A landscape with many valleys, sampled at points; each row gives a point and its height.
A ball rolls from a point to whichever of its 2 nearest points has the largest drop for the distance, and stops where none of them is lower. Distance is the straight distance between rows; heights are no part of it.
(534): [-20 -59  -6   4 -16  46  22  -1   5 -41 -12  -2 -10  -8   5 -36 -12 -35
  34   7   7  36 -53   0 -32   8  17 -19   0 -10 -17 -44  36  12  34 -22
 -12]  (h 6.41)
(41): [  1 -14  -7   2  -4  13   7  15  16   9 -13   7  -1 -30 -25   8 -14  -5
 -15   9 -27   9 -44 -36 -12 -16   2 -34   8  12  -4 -32  -3 -11  30  -9
  67]  (h 3.44)
(374): [-24 -23 -18 -11  19  16  10  -5   2  55 -21  11  -1 -21  -1   0   7 -48
  23   8 -45  28 -45 -38 -11 -22 -28 -11  17  22 -18 -27   9  -6  30   8
  61]  (h 3.37)
(11): [ 15 -12  20 -14 -30  35 -16  19  13 -56  29 -13  34  -4 -14 -15 -12  55
   9   6  54  -3  15  16 -19  12  52   9  -3  -1   1  30 -30  12  -7 -31
 -25]  (h 1.79)
(849): [-11  10   9 -36  15 -19  26  13   1  43   3 -17  10   6  20  17   0  23
  -6  -6  29 -36   4  11  14   7 -39   3  13   9 -30  19 -28  -9  -5 -19
  17]  (h 2.36)
(505): [-13  -6  -4 -34 -21 -10 -33 -16 -15  28  27   3  -6  -5  23   0 -17  -8
  -7  31   6   2 -37   9   4  24  -2 -22  16 -10 -24  -7 -40  -1  -2 -30
 -11]  (h 3.07)
(962): [ 18 -19  32 -27  -4  -4   5  -7  21 -64   9  -4  75 -24 -24 -26  -5  31
  14 -29  19  -7  41  11 -13 -11  32  11  -4 -12  28  37 -22   5   7 -16
 -46]  (h 5.49)
(48): [-17 -50  -9 -14  -4  11  37 -18  20 -36 -18  20  21 -23  -9 -44   6 -32
  33 -15 -35  30 -25 -22 -21 -13  12 -12  12   0  18 -45  40  12  23  22
  -4]  (h 6.75)
(1029): [ 11 -20  -2  25 -26  38  -4 -12  12 -62  12  19   2  -2 -23 -30 -11  -1
  18   2 -25  30 -10  -9 -12  -1  52  -4 -17 -14  35 -28  31   8   1  11
 -16]  (h 1.74)
(208): [ 27  23 -10  13   8 -15  -8   0 -27  50   5  -8 -54  18   3  30  -6   9
 -42  19 -15 -17 -35   9  24  12  -6 -22   6  -9 -26   4 -25 -17   1  -7
  42]  (h 4.47)
(830): [-55 -13   1   8   5  42 -14  18  -8  27 -30 -27 -11   5  12  15  19 -41
  28   2  17  21 -36  -8 -36   2 -51  11  12  34 -15 -17   4  14  17 -41
  14]  (h 6.52)
(1093): [-33  10 -22 -26 -11  -9 -24 -11 -13  50   6  19  -7  -2  18  -2   7 -30
  16  28 -24   4 -14 -10  11   4 -18  -4  21   4 -18 -14 -14   0  -5   6
   8]  (h 5.70)
(1360): [-11 -17  -5  -6  13   4  19  -3   9  16 -28   3  -3 -21 -16   7   3 -32
   1 -17 -41  22 -39 -34 -15 -18 -22 -21  17  24  -1 -34  13   0  30   4
  62]  (h 3.05)
(61): [  7  19  -2 -15 -12 -11 -26   4   0  10  20  13  11  21  15  -2  -6  34
  -2  13  38 -31  49   7  21   9  13  28 -18 -26 -17  35 -24 -10 -21  -3
 -48]  (h 1.85)
(1313): [ 23  31   9  -6  14 -63   6 -25  -7  22   6   6  25 -18 -16   8  11 -14
 -22 -27 -33 -10  25  12  17 -17 -20  -7  32   5  31  19 -26   2  -8  23
   4]  (h 4.76)
(169): [ 15  32 -10   4 -19 -13 -22  19   5   6  23  12  10   4  -6  18   3  48
 -13  30  13 -28  32   9  19   0  15   8  -3   4  -9  24 -31 -10 -11  21
   6]  (h 4.10)
(1243): [ 11 -17  -8  42 -20  27 -18  -4  -7 -42   7   9 -19  -4 -22  -7 -14 -19
   5   8 -29  36 -31   2 -17  13  37 -24  -6  -1  21 -34  19  18   9  10
   1]  (h 2.26)
(515): [ 18  21 -21  40   9 -12 -21 -30 -34  32   4   3 -71  31  14   8   6 -24
 -14  14 -23  11 -11   6  25  12   2  -2  -5 -25  -6  -7  14   4 -17  24
  -2]  (h 5.19)
(977): [ 17  32   8  -7  20 -56  19 -22  -8  28   7  -5  13  10  -3   8   5  -8
 -15 -31  -7 -21  41  23  28  -4 -20   5  11 -13  10  35 -13   3 -10  17
 -17]  (h 3.89)
(249): [-33 -34 -32 -11  10   1  21  -6  -3  26   6  36 -12  -1  25 -42  24 -46
  48  17 -26  31  -7 -29 -14   0   8  21  -1 -14 -16 -27  60  11  10  38
 -10]  (h 7.30)
(1151): [  3 -13  36  -6  -6  11 -12  -3   6 -68  -9 -10  51   3  -8  -9  -1  -8
  20 -42  22  17  37  31 -28   6  13   5  -4   7  35  18  -4   9  -6 -10
 -68]  (h 6.05)
(526): [-30 -17  -5  10   7  37   7   4   1 -12 -13  -6 -19  18  14 -12  -1 -24
  24   5  12  17 -19  -6 -11  12  -8   7 -13  -1  -8 -24  37   7   8 -17
  -7]  (h 6.27)
(366): [ -7 -42  10 -56  -7 -11  15  -8  16   8  16  -2  19 -31  15 -25 -27  -9
  -3  10  -4   7 -55 -10  -5   2 -10 -40  12  -2 -21 -16 -33  -2  17 -35
  22]  (h 3.73)
(273): [ 32  -3  23 -13  11 -47  20 -31  -3 -16  29 -13  24 -25 -11 -14 -23   4
 -33 -30  -5  -7   9  26  13   3   2  -9  18 -30  17  31 -26  15   1 -16
 -21]  (h 4.17)
(271): [ 19   1   0  14  -6  -1  -6  17 -18  31  10  -6 -35  -5  -1  30 -19  19
 -42  28   0 -10 -39  -2  11  16   2 -31   7   1 -31  -5 -33 -12  17 -22
  54]  (h 4.07)
(757): [ 11  31  18   6  34 -27   0  11   6   6  -7  -7  35  22  -5  36  24   8
   8 -34  23 -12  76  19  13 -16 -19  22 -18  13  16  48   7  -6 -13  35
 -23]  (h 2.34)
(835): [-24  12  -4   2   5  10  -6  19  -5  23 -21  -7   1   3  -7  27  20 -17
   7   1  -5   3 -10 -16  -6  -5 -32   8  15  44   7 -11  -2   9   8  -6
  36]  (h 6.86)
(728): [-15   6  -8 -10  -3   4   5  -8  10 -21  -1  34  46  -2  -9 -17  13 -18
  33 -13 -17  11  44 -13  -3 -21  11  22  -6   3  37   0  24  -3  -7  33
 -34]  (h 1.98)
(614): [  1  34   2  17  25 -20  -2   4 -28  49 -11 -31 -40  35   3  48  29   5
 -15  -6  11 -18  -4  13  16   6 -46   2  16  28 -10  11 -26  11  -7   2
  27]  (h 3.33)
(658): [  2 -25  35 -23 -19  28 -11   6  18 -77  -2  -3  56  -7 -12 -28   1  15
  29 -28  32   3  33  23 -29  -4  37   9  -2   0  30  28 -16   2  -3 -19
 -60]  (h 5.77)
(24): [-29   0 -18  12 -15  33 -45  -2 -18  12   3  22 -23  27  26 -10   2 -10
  20  42   9   3   0  -7   1  15   4  21 -16 -10 -13 -20  11   2 -11  -2
 -32]  (h 4.35)
(886): [ -2  19   3 -11 -16 -23 -41  -4 -25  20  22  -1 -13  25  21  22  -8  12
 -14  17  34 -16  16  28  11  27 -15   7   9 -12 -17  19 -46   0 -22 -22
 -39]  (h 2.15)
(217): [ 32   5   7  15 -21  -1 -12   7  10 -36  32  -4   7 -13 -20   2 -16  33
 -19   4   2  -4  -4   8  -1   7  41 -12  -7  -3  16   3 -12   9 -10  -9
   6]  (h 5.88)
(287): [-21  10 -22  29 -26  63 -32  28   8 -23 -12  11   0  14  -2  -6   8   9
  26  28  15   0  13 -16 -12   1  16  21 -24  15  12 -10  13  -2  -4   5
 -10]  (h 3.09)
(429): [-28 -14  14 -46 -17   1 -36   3  -5  -2  27  10  14  20  30 -10 -13  22
  10  12  50 -11  30   6  -8  16   3  17  -8 -25 -17  30 -25  -3 -23 -40
 -71]  (h 1.21)
(641): [-28 -69   1   1 -22  27  10  -2   3 -52 -12  11   0  -6   5 -41   4 -45
  52  -2  -7  49 -39   3 -48  21  14 -17  21  -3  -5 -42  32  25  23 -11
 -44]  (h 6.47)
(1012): [ -7  27 -28  20   5   1 -35 -16 -30  48 -13   5 -53  30  16  18  20 -25
  -3  28 -14   9 -11  -5  21   3 -15   9   2  -3 -11 -12  -5  -1 -11  24
   8]  (h 4.84)
(280): [ 17  36 -16 -24   0 -41  23 -11  13  46  10  16   7 -29  -5 -12  -6  11
 -25  -5 -40 -25  15 -21  32 -25   5  -4  10 -24   8  11  -1 -27 -10  41
  30]  (h 1.61)
(895): [ 24   3  -9  23  37 -28  22 -37 -21  33  -2   3 -47  10   2  -2  14 -53
  -8 -27 -56  30 -11  -2   8  -3  -4  -1   8 -16  16 -18  44  14 -10  44
  11]  (h 5.63)
(494): [ 15 -15  12 -24   9 -19  71  22  30 -19   2 -23  39 -26 -18  -1 -14  55
 -22 -19  24 -29  -3   6  -5  -1  -6 -13   8  12 -19  15  -8  -9   8  -9
  33]  (h 5.11)
(224): [-15  33  -7 -27  23 -32  -6 -20 -23  78  -8 -13 -21  13  15  21  26 -25
  -1  -8 -24  -5 -12  -4  17  -6 -49   3  37  13  -9  -2 -28  -4 -12  11
  25]  (h 6.08)
(535): [ -4 -12  -2 -17 -13  12  10   4  15 -21  15   9  20 -16  -2 -19 -12  10
   8   2   4  -1 -18  -7  -2  -4  16 -10  -7 -10   4 -12   6  -2   4 -14
   6]  (h 5.87)
(586): [ 18  -3 -24  25  23 -17   3 -36 -35  34   9   8 -57  22  21 -11  10 -54
   7   7 -40  34 -23  12   2  17  12  -1  12 -30  -5 -25  35  12  -8  33
  -8]  (h 5.54)
(88): [ -3 -25  -4  25  27  25  24  -1   2  20 -45 -12 -29 -16 -22  18   4 -40
   0 -21 -40  36 -54 -37 -25 -16 -19 -17   8  18  -6 -31  28  -1  46  -2
  73]  (h 2.80)
(8): [  6 -21 -10  49  -9  39 -15   5 -15 -19  -7   4 -40   4 -14   6  -9 -32
   5  13 -26  36 -47  -6 -18  16  26 -25  -4  -5  -2 -40  29   2  23  -6
  23]  (h 2.49)
(1255): [-36   0 -19 -41 -13  -7 -16 -23  -8  41  15  30   4   1  30 -25   2 -22
  21  24 -13   8  -3 -13   8  -1  -8   5  10 -18 -12  -9   3 -11  -7  10
 -23]  (h 6.00)
(406): [ 10  18  14   0  19 -24  15  11 -14  39   2 -26 -14  20  10  40  11  15
 -23 -11  21 -27  -4  25  13  20 -35  -8  24  21 -14  19 -33   2   1 -22
  19]  (h 2.78)
(40): [ 13  17  14  -3  -2 -30 -19   5 -15   3  21  -4  10  16   8  26  -2  18
 -13  -9  22 -16  24  34   5  17  -9  -1   8   2  -5  29 -35   4 -11 -14
 -29]  (h 1.56)
(1290): [ 36  -3  31   2  15 -43  30 -20   6 -41  12 -16  50 -26 -24  -8 -10   7
 -19 -48   1 -10  38  32   6  -1   3   0   0 -15  26  32 -11   7   0  -8
 -31]  (h 4.67)
(482): [ 31 -26  25   4 -15  -6  22   8  21 -78 -15 -32  35 -37 -37  -5  -3  32
 -26 -23   3  -8 -20  20 -27  -2  11 -31  17  25  17 -12 -23  10   8 -15
  13]  (h 6.81)
(399): [  2  -9  18 -31  -7  -1 -20  -7  -1 -10  35   4  26  16  20 -16 -16  32
  -1  -8  46 -19  51   8   4  14  25  26 -19 -42 -11  47 -18  -3 -12 -30
 -78]  (h 1.44)
(612): [-33 -10  15 -45 -12   4 -11  10  -1  10  11   6  24   9  31  -8 -11  19
  12  16  38 -14  12  -1  -8   9 -11  11  -5  -7 -18  20 -18  -8 -14 -37
 -36]  (h 0.99)
(699): [-37 -65 -19 -26   9  15  41  -6  11  26 -13  25  -3 -21  19 -39   2 -49
  49  22 -21  40 -46 -35 -24 -11  -7  -3   0  -7 -36 -33  46   8  33   4
  10]  (h 7.08)
(470): [ 12 -22   6 -40 -15 -21 -24 -28 -10   5  40  -8   4 -24  15 -10 -30  -8
 -18  14  -7  15 -51  12   0  21  13 -42  31 -16 -18 -11 -46  11   5 -38
  -3]  (h 3.36)
(392): [ 28  29  11  66   9  -4 -12  17 -11 -12  -7 -20 -47  30 -11  44   7  25
 -30  -8   9  -6  21  12  13   4  -4   0 -27  16  13  16  15   8 -17  12
   8]  (h 4.29)
(1300): [  2   8  -5  26 -40  55 -47  24   6 -47  10  12  12  15 -13   0   0  24
  19  20  24   4  15   3 -19  11  40   8 -19  15  19   1 -11   8 -12  -8
 -27]  (h 2.64)
(64): [-23  -6   4   8   7  22  -7   6 -19  11 -11 -20 -23  16  12   8   3 -29
  10   0   9  14 -34   4 -12  17 -30  -7   4  10 -16 -17   1  14   7 -32
   6]  (h 6.39)
(584): [ 15  33  11  45  23  -9  -8   7 -17  16 -12 -34 -45  39  -5  54  27   4
 -12 -19  13  -6   8  16  16   7 -30   0  -4  30   7  22   1  17 -16   5
  14]  (h 3.87)
(288): [ -5 -12  17 -27   7  -8  49  38  20   2   1 -18  36 -20  -4  11  -8  44
  -9  -6  34 -28  -7  19  -8   4 -27  -6  18  32 -29  14 -27 -10  11 -23
  31]  (h 5.35)
(238): [ -8 -16  18  14  -7  14   1  -1   4 -60 -32 -16  21 -13 -19  -1  11 -16
   1 -33  -8  15 -23  12 -33   1  -5 -21  21  36  29 -32  -3  22   5 -10
 -12]  (h 6.74)
(355): [  8  18  -3  21  -6  22 -21  36  -2 -11   5 -11  -4  35  11  31  -3  49
 -10  27  52 -32  29  19  12  20   4  19 -25   2 -19  25 -12  -2 -11  -6
 -22]  (h 6.18)
(83): [ 16 -16  21 -39   9 -45  19 -30   0  -5  25 -11  28 -30   4 -16 -22  -6
 -29 -27  -6  -3 -20  23   3  11 -10 -21  31 -16   5   3 -39  12   2 -34
 -14]  (h 3.82)
(1293): [  3  -8   4  25  24   9  30 -10   7 -15 -27  -7 -16  -4 -18   2   6 -22
  -2 -37 -35  19 -12 -18  -8 -11  -8  -7  -7   8  29 -29  48   7   2  22
  28]  (h 7.42)
(573): [ 22  18  -8  37  30 -20  25 -32  -7  19  -3  -3 -42  16 -10  -1  11 -27
 -13 -31 -39  14  15 -14  16 -17  -3   9 -23 -21  21  -2  58   4 -20  52
   9]  (h 5.17)
(425): [ 18  44 -10   2  12 -45  11  -3   4  42  -4   8 -18 -13 -11  22  10  13
 -29 -10 -34 -18  20 -10  23 -18 -12  -1   9   4   9  15   0 -14 -12  40
  39]  (h 2.79)
(318): [  9   9  -1 -24  19 -23  42  12  16  26   6  -5   6  -8   5   7 -11  24
 -24 -12   1 -29  -2  -7  21  -6 -14  -5  -4  -3 -12   8  -5 -16  -5  -2
  36]  (h 1.86)
(994): [ 26 -11  17   9 -21  12   5  20  18 -60   7 -19  16 -22 -34  -1 -15  40
 -16   1  16  -3 -17  11 -20   7  34 -17   3   7  12   1 -14   8   3 -21
  19]  (h 6.37)
(1028): [  8  16 -13  12  33  -1  32   0   5  40 -13  -6 -46  11  19   3  -5   4
 -23  -5  -6 -18  -9 -18  30  -9 -12   7 -28 -25 -21  -4  32 -19  -1  10
  39]  (h 0.38)
(606): [ 12  22  -2   4  20 -20  25  10   2  32  -8 -12 -22   1   0  20  -2  12
 -29 -16 -18 -23  -5 -13  18  -7 -18  -4  -4  -3  -2   6   6 -12  -6  14
  47]  (h 1.15)
(334): [-31 -45  -8 -27   2  17  44  -5  25  -7 -20  19  21 -32  -5 -38  -3 -34
  33   1 -28  27 -38 -32 -13 -26  -6 -16   7   8  -8 -38  34  -2  31  11
  24]  (h 6.93)
(1322): [-23 -46  -5 -13   4   4  32 -17   2 -28  -5  20   5  -7   7 -40   5 -48
  41 -13 -16  38 -23  -7 -24   6   5  -3  11  -2  10 -36  43  21  12   9
 -33]  (h 6.58)
(620): [ 15 -12  22 -20 -16   2   0  15   9 -37  31 -21  31  -6  -3   3 -18  51
 -11   3  50 -17   2  28 -11  28  19  -1   5   0 -13  27 -31   9  -1 -41
 -19]  (h 1.39)
(1201): [ 19  13  31  12  32 -30  23  10   4 -22 -13 -21  42   8 -12  25  12   4
   5 -45  18 -15  65  35   7 -15 -12  15 -17  13  20  49  10  -2  -3  18
 -27]  (h 2.85)
(341): [ 26  43 -12  16  20 -38  12 -19  -6  41   0 -11 -50  19  11   8   6   8
 -36 -12  -9 -28  23  11  38 -14 -14  10  -7 -30  -9  26   1 -16 -20  26
   1]  (h 2.24)
(10): [-19  23 -26  -2   0  -5 -27  -6 -19  63 -11   9 -32   6  11  15  20 -31
   2  29 -33   7 -21 -20   9  -3 -18   3  13   8 -12 -20  -5  -8   2  16
  29]  (h 5.26)
(1209): [-21 -32  25 -19 -12  11  -7  -7   1 -55 -19  -8  37  -3   2 -15  10 -29
  23 -37  11  23  11  25 -36  11  -2  -4  16  18  26  -9   6  20   0 -19
 -61]  (h 6.32)
(1167): [-40 -10  -5   0  19  24  -3  12  -2  36 -31 -21  -4  -5   1  18  24 -38
  26  -8  -8  20 -33 -22 -24  -7 -48   5  17  42  -2 -17  -5  11  24 -19
  36]  (h 6.62)
(1174): [ 12  37 -22  31   4  -5 -26  15 -16  38  -9  -5 -69  32  19  27   7  36
 -38  41  20 -37   2   8  40   3 -13  17 -10  -8 -36   6 -21 -12  -9   1
  16]  (h 5.53)
(991): [-39   4  -2 -28   7   3   4  -7   5   8 -11  16  32   6  14 -10  19 -15
  36 -14   1  11  43 -12  -4  -8 -15  28  -5  11  15   5  25  -7 -15  21
 -31]  (h 2.67)
(958): [ -7  -9  -8  17 -15  26  -3  -5   6 -46   4  30  23   1 -17 -27   5 -15
  27  -6 -23  24  18 -14 -13  -9  35   9  -9  -3  39 -17  37  11  -3  28
 -26]  (h 1.08)
(643): [ -3 -11   5  -5 -41  46 -41   9   7 -49  19   3  15   6  -6 -17 -10  17
  21  18  32   9  -4   8 -25  17  41   0  -5   0  12   1 -19   6  -9 -33
 -38]  (h 2.25)
(486): [ 17  -7  39   8  30  -5  32   6  13 -58 -30 -29  46   0 -13   6  12   0
   6 -63  17  -1  42  35  -9 -11  -5   5 -12  13  32  26  19   4  -2  -2
 -29]  (h 3.43)
(226): [ 22  29  -6 -31 -14 -54  12 -13  10  22  34  13  30 -31  -7 -13 -10  18
 -25   0 -15 -28  28  -1  22 -11  13   0  17 -21   5  30 -28 -16  -8  26
   9]  (h 3.66)
(952): [  5 -12  -3  40  16  29   4   5 -11   6 -27 -12 -39   0 -13  22  -4 -31
  -9  -7 -21  27 -49 -15 -14   2  -7 -22  -1  13  -4 -32  20   1  30 -15
  51]  (h 2.65)
(1303): [  9 -13  13 -40   6 -13  52   6  30 -24  13  -6  44 -30 -12 -21 -16  39
  -9 -13  16 -23   3  -4   7 -13   9  -3  -3  -5  -3   9  -6 -13   1 -11
  21]  (h 4.83)
(941): [ 32  23   5  45  -3  -4   1   6  11 -37   3  12   6   0 -27  11  -4  31
  -7 -18 -15  -1  45  -5   8 -21  26   9 -33   3  39  21  30  -1 -19  34
   1]  (h 3.61)
(378): [-31  14   3 -57   3 -17  -3   1   7  22   2  17  48   2  21 -10  10  16
  22  -1  21 -27  55  -7   7 -16 -16  31  -7  -7  -5  37 -16 -21 -17   5
 -42]  (h 2.51)
(861): [ 21  -8  25  23   0  -4  16  14  12 -61 -31 -28  29 -19 -38  13   7  14
 -17 -28  -6  -1   5  18 -22  -6  -3 -24  14  38  34  -8  -1  14   1  -4
  10]  (h 7.26)
(196): [-25 -42  -6  12 -10  53   6   9   0 -30  -8  -3 -19  11  15 -24 -11 -28
  27   8  19  28 -35   3 -23  22  14  -5 -17 -12  -9 -33  35  10  12 -29
 -27]  (h 6.35)
(650): [ 25  19   1  48   8 -11   5 -11   6 -16  -2  13 -25   4 -20   5   0  -3
 -15 -21 -38  14  22 -11   6 -21  13   6 -31  -9  40  -2  53  -2 -19  45
  14]  (h 4.54)
(995): [ 34  22   1  18 -27  -9 -26  12   3 -19  40   8   9   1 -23  15 -12  53
 -21  23  15 -19  23  11   8  11  36   4  -2   0   5  24 -33   2 -16   3
   0]  (h 5.03)
(709): [ -8  20 -23  42 -23  42 -42  29  -2  -1  -9  16 -24  10  -8  15   2  14
   3  42   6  -4  -5 -19  -3   3   9  14 -20   9   4 -21   2  -3  10  -1
  21]  (h 3.45)
(550): [-11  16  -1  50  -4  45 -27  23  -8 -21 -27 -23 -33  25   3  30  17 -14
  12   3  20  13  -4  10 -17  17 -13  14 -14  28  15  -6  17  16   0  -9
   2]  (h 4.87)
(557): [-43  10   9 -41   9  -6 -13   3  -1  21 -14   7  36  21  24   5  22  -7
  33 -10  23  -5  59  -3   0 -10 -30  35 -10   8   1  29   5  -6 -16   5
 -42]  (h 2.77)
(528): [-28 -31 -16 -34   2  19  15  -3  13  53 -18  19   8 -36  12 -20 -10 -41
  25  28 -25  18 -56 -44  -5 -30 -25 -22   7   8 -34 -22   9 -17  39 -10
  49]  (h 3.62)
(866): [ 12   3  20  -6 -14 -14 -19   9  -6 -28  27 -13  28  -2  -8  16  -7  30
  -7  -4  31  -7  18  34 -10  23  11  -2  11  11   2  26 -38  13 -12 -26
 -31]  (h 0.92)
(29): [-27 -24 -10 -44  -7   8  14   0   8  36   0  11  12 -22  18 -18 -17 -21
  10  29 -10   5 -47 -20  -2  -8 -15 -20   9   3 -32 -14  -7 -11  16 -22
  28]  (h 3.81)
(1266): [  3  27 -15  40   1  18 -39  17 -14  10 -11   1 -47  34  25  24   3  39
 -15  43  40 -36  25   4  35  10  -3  37 -30  -7 -23  14  -8  -3 -11  -1
 -11]  (h 5.89)
(1064): [  9 -18  -4   8  17  -7  41 -20   1 -14  -8  -5 -11  -6  -4 -13 -10 -27
  -3 -28 -38  20 -28  -8   3   0   0 -12   0 -12  20 -32  38   3   3  11
  16]  (h 7.65)
(834): [-20 -34  22  -6 -10  13  -7 -15   2 -57 -28  -6  31 -16 -10 -14  12 -37
  19 -30 -11  30 -18  18 -37   6 -13 -24  34  31  28 -28   3  26  12 -13
 -43]  (h 6.51)
(1334): [ 23  33  -5   6  11 -41  10 -19  -4  20  19  -3 -16  12   3   4  -3   7
 -25 -18  -1 -24  26  17  33   1   0   3  -7 -29  -1  32  -7  -9 -18  17
 -16]  (h 3.17)
(651): [-27  35 -13 -22  13 -28 -25 -23 -27  68  -8  -2 -29  34  28  18  31 -25
  13   1  -4  -4  14   2  17  -2 -43  21  26   4 -11   7 -26  -5 -22  14
  -8]  (h 5.55)
(1143): [-23  -1 -31   9  -9  36 -45   0 -19  35  -4  25 -37  16  39 -22  -3  -2
  10  68  13 -14 -13 -21  21   4   1  32 -17 -27 -40 -18   3 -15   6   0
  -4]  (h 4.13)
(421): [ -5  -7  -7   7  -6  33  17  18  16 -19  -5  -2 -13  -1  -5 -12 -14   1
   3   9  11   2 -14 -17   1   0  18   0 -26 -12   3 -22  24  -4   7 -11
  17]  (h 6.10)
(266): [ 13 -29  15 -51  -5 -32   2 -22   2  -2  26  -4  30 -38   0 -16 -28  -2
 -23   9 -12   9 -53   8  -7  10  -4 -42  39   4  -9 -16 -51  10  11 -35
  11]  (h 3.57)
(1103): [ 32  12  18  42 -23  23  -8  29  21 -47  -6  10  16  -3 -39  11  -1  54
  -6  -2   8 -12  42  -6 -12 -16  45   3 -29  14  32  16   9  -7 -10  29
  14]  (h 2.47)
(1338): [-10   8   1 -27 -29 -15 -54 -10 -25  15  40   5  -9   8  20   4 -21   1
  -4  28  14   1  -7  15  -2  30   1  -4  21 -14 -15   2 -49   5 -14 -30
 -39]  (h 2.69)
(243): [ 10  34 -27  -3  25 -15  13 -12  -9  58 -11   0 -55  12  28  -2   0  10
 -31  11 -10 -32   5 -12  42  -7  -8  12 -10 -35 -27   7   6 -29 -13  19
  19]  (h 1.11)
(997): [-22   7 -24  31 -20  49 -30  34  -1  23 -16  14 -15   0  -1   8   0   9
   1  53  21 -13 -13 -29  -5  -5  -2  11 -22   1 -24 -16  -7 -12  25 -15
  38]  (h 3.70)
(339): [-10  24 -12 -35  -7 -13 -20   0   6  25  13  21  29  10  28  -8   5  25
   9  16  26 -35  58  -1  24 -10  -4  37 -15 -20 -17  34 -21 -27 -21  13
 -39]  (h 2.23)
(161): [-30  -9 -29  19 -12  64 -31  20   0  30 -14  24 -17   0  20 -14  -9   4
   6  73  24  -7 -20 -35  -1 -16   0  20 -27 -14 -40 -22   9 -18  22 -21
  23]  (h 3.90)
(975): [ -3   7  -7  48  -2  29 -33  -4 -23 -21  -1  -6 -38  33   9   9   4 -23
  10   3   4  24  -3  18  -5  21   2   8 -16   1  18 -13  25  18 -11   1
 -31]  (h 4.68)
(686): [  1  33  -2 -15  21 -43   4 -27 -17  43  -2  -6  -6  -1   2  20  17 -31
  -9 -24 -36  -5  -2   3  13  -7 -39  -8  37  17  21  -2 -17   7 -11  18
  18]  (h 5.80)
(959): [ 11   1   3  22  -9  15  -3  27 -10   8 -12   1 -26 -17 -22  28 -21  10
 -33  16 -10   8 -44 -26 -11  -3   8 -35  -4  12 -20 -20 -11 -17  32 -20
  70]  (h 3.75)
(205): [  6 -13   3  30 -21  47  13  19  22 -37 -12   3 -18 -10 -21 -12 -21  21
  -8   2  -1   7 -17 -31 -17  -9  42  -9 -37 -13   7 -24  29 -14  16  -3
  34]  (h 6.31)
(789): [ 27  37 -13  26  -5 -23 -33   4 -24  42   7  -7 -70  22   2  35   1  26
 -42  38  -3 -23  -6  10  30  11   1  -7   1  -6 -28   9 -30 -13  -8   8
  25]  (h 5.04)
(320): [ 21  44   1  11  11 -43 -10  13   8  20  -1   4  27  13 -16  36  19  27
  -6  -8   6 -25  71  13  21 -20 -10  21  -5  17   8  47 -11 -13 -11  52
  -1]  (h 1.37)
(819): [ 19  47 -16  14  -5 -41 -12  20   0  28   4   9  -3  14 -11  37  13  42
 -20  19   9 -39  45   5  24 -11  -6  18   2  16 -11  37 -25 -20 -14  41
  14]  (h 2.81)
(325): [ 18  16 -10 -44 -17 -27  -2 -18  19  13  51  15  28 -39  -2 -31 -18  30
 -21  20 -10 -17   8 -12  18 -12  35  -2  13 -26   5  22 -37  -8  -7   7
  13]  (h 4.81)
(393): [ 37  -9  37   5   5 -21   8 -13  18 -59   7 -11  65 -22 -33 -18  -4  16
   0 -37   6  -5  49  30  -1 -11  27   4  -9 -17  30  42  -8   9   1   1
 -41]  (h 5.12)
(358): [  1 -22  26 -11  24  16  49   7  24 -65 -33 -26  42 -14 -12 -21   2  -7
  13 -58  10  -4  18   7 -12 -13  -6   2 -13   9  28   3  30  -1   4  -3
 -18]  (h 3.94)
(749): [ 17  -9  -4 -39 -14 -11   4 -18  13  -7  42   1  13 -25   6 -29 -27  17
 -10  17  -2   0 -18  -3  15   3  33  -7   3 -29  -2   3 -22  -1  -3 -19
   3]  (h 5.50)
(523): [-37 -58 -18 -32   5 -13  24 -14  -2  35   7  41  -3 -11  32 -43  14 -52
  53  24 -27  39 -31 -21 -19   2   3  -8  15 -12 -34 -26  44  11  14  16
 -16]  (h 7.18)
(883): [-19  -1 -21  33  -5  25 -39  -5 -32  12   1  10 -48  39  22   7  10 -29
  13  25   6  22 -15   6  -4  26  -4  16  -5  -6  -5 -25  16  14  -6   0
 -20]  (h 4.52)
(1048): [-12 -24   4   0  14  14  46  -4  21 -49 -34  -6  16 -13 -15 -23  10 -27
  16 -38 -23  20  -7 -14 -18 -19  -1   3  -2  19  27 -29  50   7  10  19
   1]  (h 7.06)
(759): [-15  24 -21  -2   6  -9 -35 -23 -30  52  -2   3 -54  38  37   2  21 -26
   4  25   2   0  -2   5  23  10 -22  22   8 -16 -27  -7  -7  -1 -17   5
 -20]  (h 5.13)
(840): [ 43  17  19  40 -13  -3   2  27  20 -37  14   4  32 -10 -47  20   1  76
 -14  -3  10 -17  59   9  -5 -15  42  10 -21  22  19  45   8 -12  -7  38
  12]  (h 1.29)
(1189): [  6 -18  12 -21  11  -2  55   3  32 -45 -12 -12  38 -25 -15 -26  -9  17
  -1 -36   7 -17  15   1   0 -22  12  -1 -18  -2  18   1  19 -11  -2  -4
   1]  (h 4.42)

Where does a ball stop that starts at each point below?
(271) -> (958)
(686) -> (1028)
(29) -> (958)
(482) -> (320)
(1048) -> (526)
(494) -> (320)
(523) -> (526)
(895) -> (840)
